Each row is a point on a landscape with many peaks, with its height.
A climber steps from a point to whichever of its 5 nearest points has the largest rise for the distance, and stops where none of them is higher. Distance is the straight distance between rows; heights are no part of it.
Z992 height 4.43: 17	-3	-16	11	18	-3	19	34
Z879 height 7.50: 12	-69	-9	-1	50	53	-43	-54
Z480 height 2.30: 23	-17	-11	25	44	26	27	24
Z925 height 4.47: 22	-21	-16	7	23	-12	6	22
Z47 height 2.73: 30	-36	-22	8	53	16	3	11
Z636 height 6.13: -18	5	3	-10	-27	-30	4	13
Z125 height 5.75: -30	29	-9	29	-46	-20	-2	-12
Z503 height 2.65: 21	-12	0	-8	34	13	11	22
Z677 height 4.70: -51	18	-2	8	-37	-33	-1	-33
Z301 height 5.37: 7	32	19	-10	-18	15	16	16
Z610 height 3.48: 26	-17	-5	-4	28	2	13	22
Z544 height 6.11: -19	22	15	-16	-33	-17	7	13
Z314 height 3.74: -52	17	-7	22	-37	-32	5	-68
Z841 height 4.83: 28	-73	-11	-6	51	38	-36	-45
Z812 height 4.90: 16	-22	-20	15	15	-35	1	29
Z563 height 3.71: 7	-5	22	-43	-10	-16	5	18
Z334 height 4.89: -42	22	13	-9	-50	-26	-8	-44
Z784 height 0.24: -18	13	31	-43	-43	-21	-2	-2
Z799 height 4.24: -34	52	0	23	-54	1	-31	-58
Z118 height 4.72: 17	-13	-9	1	11	-19	4	30
Z464 height 3.13: 21	-4	6	-4	25	32	19	20
Z276 height 3.31: -36	33	-16	35	-26	-4	-20	-88
Z408 height 5.18: -41	6	-6	17	-36	-42	10	-6
Z170 height 4.31: -53	21	6	12	-38	-24	-5	-72
Z862 height 5.23: 19	12	21	-19	0	10	13	26
Z304 height 5.24: -16	17	-3	7	-35	-20	-1	-4
Z327 height 5.38: 32	-30	-27	13	29	-28	-3	25
Z749 height 5.70: -9	18	-3	3	-20	-14	9	21
Z93 height 3.49: 26	-29	1	-17	51	24	5	7
Z573 height 4.78: 11	40	24	-18	-30	17	1	9
Z618 height 4.19: 29	-37	-7	-8	52	9	-5	5
Z592 height 5.73: 2	15	2	6	-18	-13	9	25
Z837 height 4.64: 15	-9	17	-27	8	-14	3	33
Z571 height 5.82: -25	-3	1	-5	-30	-41	2	8
Z147 height 3.73: -10	43	30	-22	-38	2	-8	-1
Z531 height 4.75: 31	-49	6	-29	50	33	-6	-3
Z26 height 1.47: 18	-33	-8	-6	63	51	11	-1
Z516 height 5.62: -27	1	-4	5	-28	-33	5	3
Z994 height 0.70: -8	-39	-8	3	59	80	-6	-14
Z789 height 4.50: 23	-35	11	-28	51	33	1	3
Z808 height 3.54: 1	-58	-8	-6	57	68	-27	-31
Z990 height 5.26: 38	-40	-9	-13	41	-7	-15	8
Z324 height 6.71: -11	4	11	-21	-25	-29	1	19
Z283 height 3.80: 22	2	1	10	20	14	26	27
Z19 height 2.44: 29	-28	-15	9	49	21	13	23
Z878 height 6.57: -1	-15	-2	-16	-4	-43	-1	26
Z20 height 4.48: -50	14	-5	5	-42	-37	6	-38
Z738 height 5.90: -1	-16	-19	3	-2	-38	2	33
Z854 height 5.00: 8	1	12	-20	0	-7	8	19
Z725 height 4.51: 14	12	3	2	2	14	24	35
Z11 height 5.34: -22	39	4	5	-45	-11	-6	-10
Z615 height 4.49: 7	-9	14	-33	-4	-23	-3	24
Z646 height 4.61: -38	44	-8	36	-47	-7	-20	-42
Z975 height 3.96: -3	60	26	-12	-55	10	-24	-13
Z413 height 2.02: 29	-36	-11	3	55	27	0	7
Z694 height 4.91: -37	41	2	18	-51	-11	-14	-48
Z572 height 3.32: -33	52	-26	47	-36	7	-37	-82
Z77 height 3.53: -37	51	-6	26	-35	10	-40	-72
Z896 height 6.03: -6	25	12	-5	-35	-12	8	16
Z758 height 3.59: 16	9	-11	30	12	14	27	36
Z191 height 4.60: 32	-38	3	-22	47	16	-2	7
Z533 height 4.82: -45	34	-1	28	-47	-23	-8	-42
Z570 height 7.59: 31	-40	-16	4	37	-25	-8	22
Z145 height 2.42: 15	-42	-10	3	63	46	-4	-15
Z150 height 5.56: 7	-10	0	-10	2	-22	6	26
Z24 height 5.08: 29	-49	8	-24	45	-1	-10	6
Z398 height 4.74: -3	54	18	2	-39	18	-6	4
Z261 height 4.16: 21	-6	22	-31	23	19	12	21
Z58 height 5.13: -19	46	-1	24	-48	-8	-14	-19
Z192 height 3.46: -40	43	-13	33	-36	5	-36	-80
Z198 height 5.11: -2	18	28	-26	-13	0	11	12
Z852 height 3.98: 21	-68	1	-14	58	43	-26	-35
Z374 height 4.92: 10	8	12	-6	8	-5	16	25
Z769 height 1.78: 12	-11	1	-5	46	57	26	11
Z688 height 5.15: -36	38	13	-12	-53	-12	-13	-27
Z424 height 7.55: -23	56	13	4	-57	5	-25	-22
Z969 height 5.12: -16	3	-17	20	-26	-39	11	22
Z287 height 4.73: 17	-20	6	-28	17	-19	1	28
Z647 height 4.18: 25	5	-17	23	13	-3	18	41
Z930 height 4.44: 19	-23	19	-40	19	-7	2	23
Z522 height 5.63: 7	38	10	3	-26	10	15	19
Z689 height 4.13: 22	-6	22	-22	27	32	20	14
Z407 height 6.29: -29	29	-11	34	-45	-27	3	-7
Z462 height 2.67: 32	-43	-20	8	43	7	-2	1
Z595 height 4.59: 16	-21	-23	18	23	-19	16	36
Z126 height 5.45: -24	19	8	-23	-39	-25	0	-7
Z373 height 4.17: -27	42	-11	32	-46	-13	-4	0
Z613 height 3.81: 24	-55	0	-12	65	35	-7	-10
Z919 height 5.25: -3	17	-8	28	-20	-17	18	27
Z186 height 3.77: 13	-25	9	-12	45	46	14	4
Z219 height 5.33: -4	-2	-7	10	-13	-25	9	27
Z834 height 3.93: 34	-48	-25	11	49	-5	-2	18
Z549 height 5.09: -18	41	18	-11	-50	-10	-12	-9
Z204 height 3.92: 0	37	-2	26	-39	-10	7	7
Z518 height 1.37: 14	-32	-5	0	54	56	10	1

Two climbers start at each pair of points below. Name the first point that both come to, or write -.
Z145 / Z26: Z531
Z11 / Z304: -
Z219 / Z854: Z878
Z192 / Z533: Z125
Z118 / Z503: -
Z287 / Z925: -
Z518 / Z93: Z24

Where does a climber stop that starts at each point below?
Z994: Z879
Z572: Z407
Z992: Z324
Z170: Z424
Z374: Z324
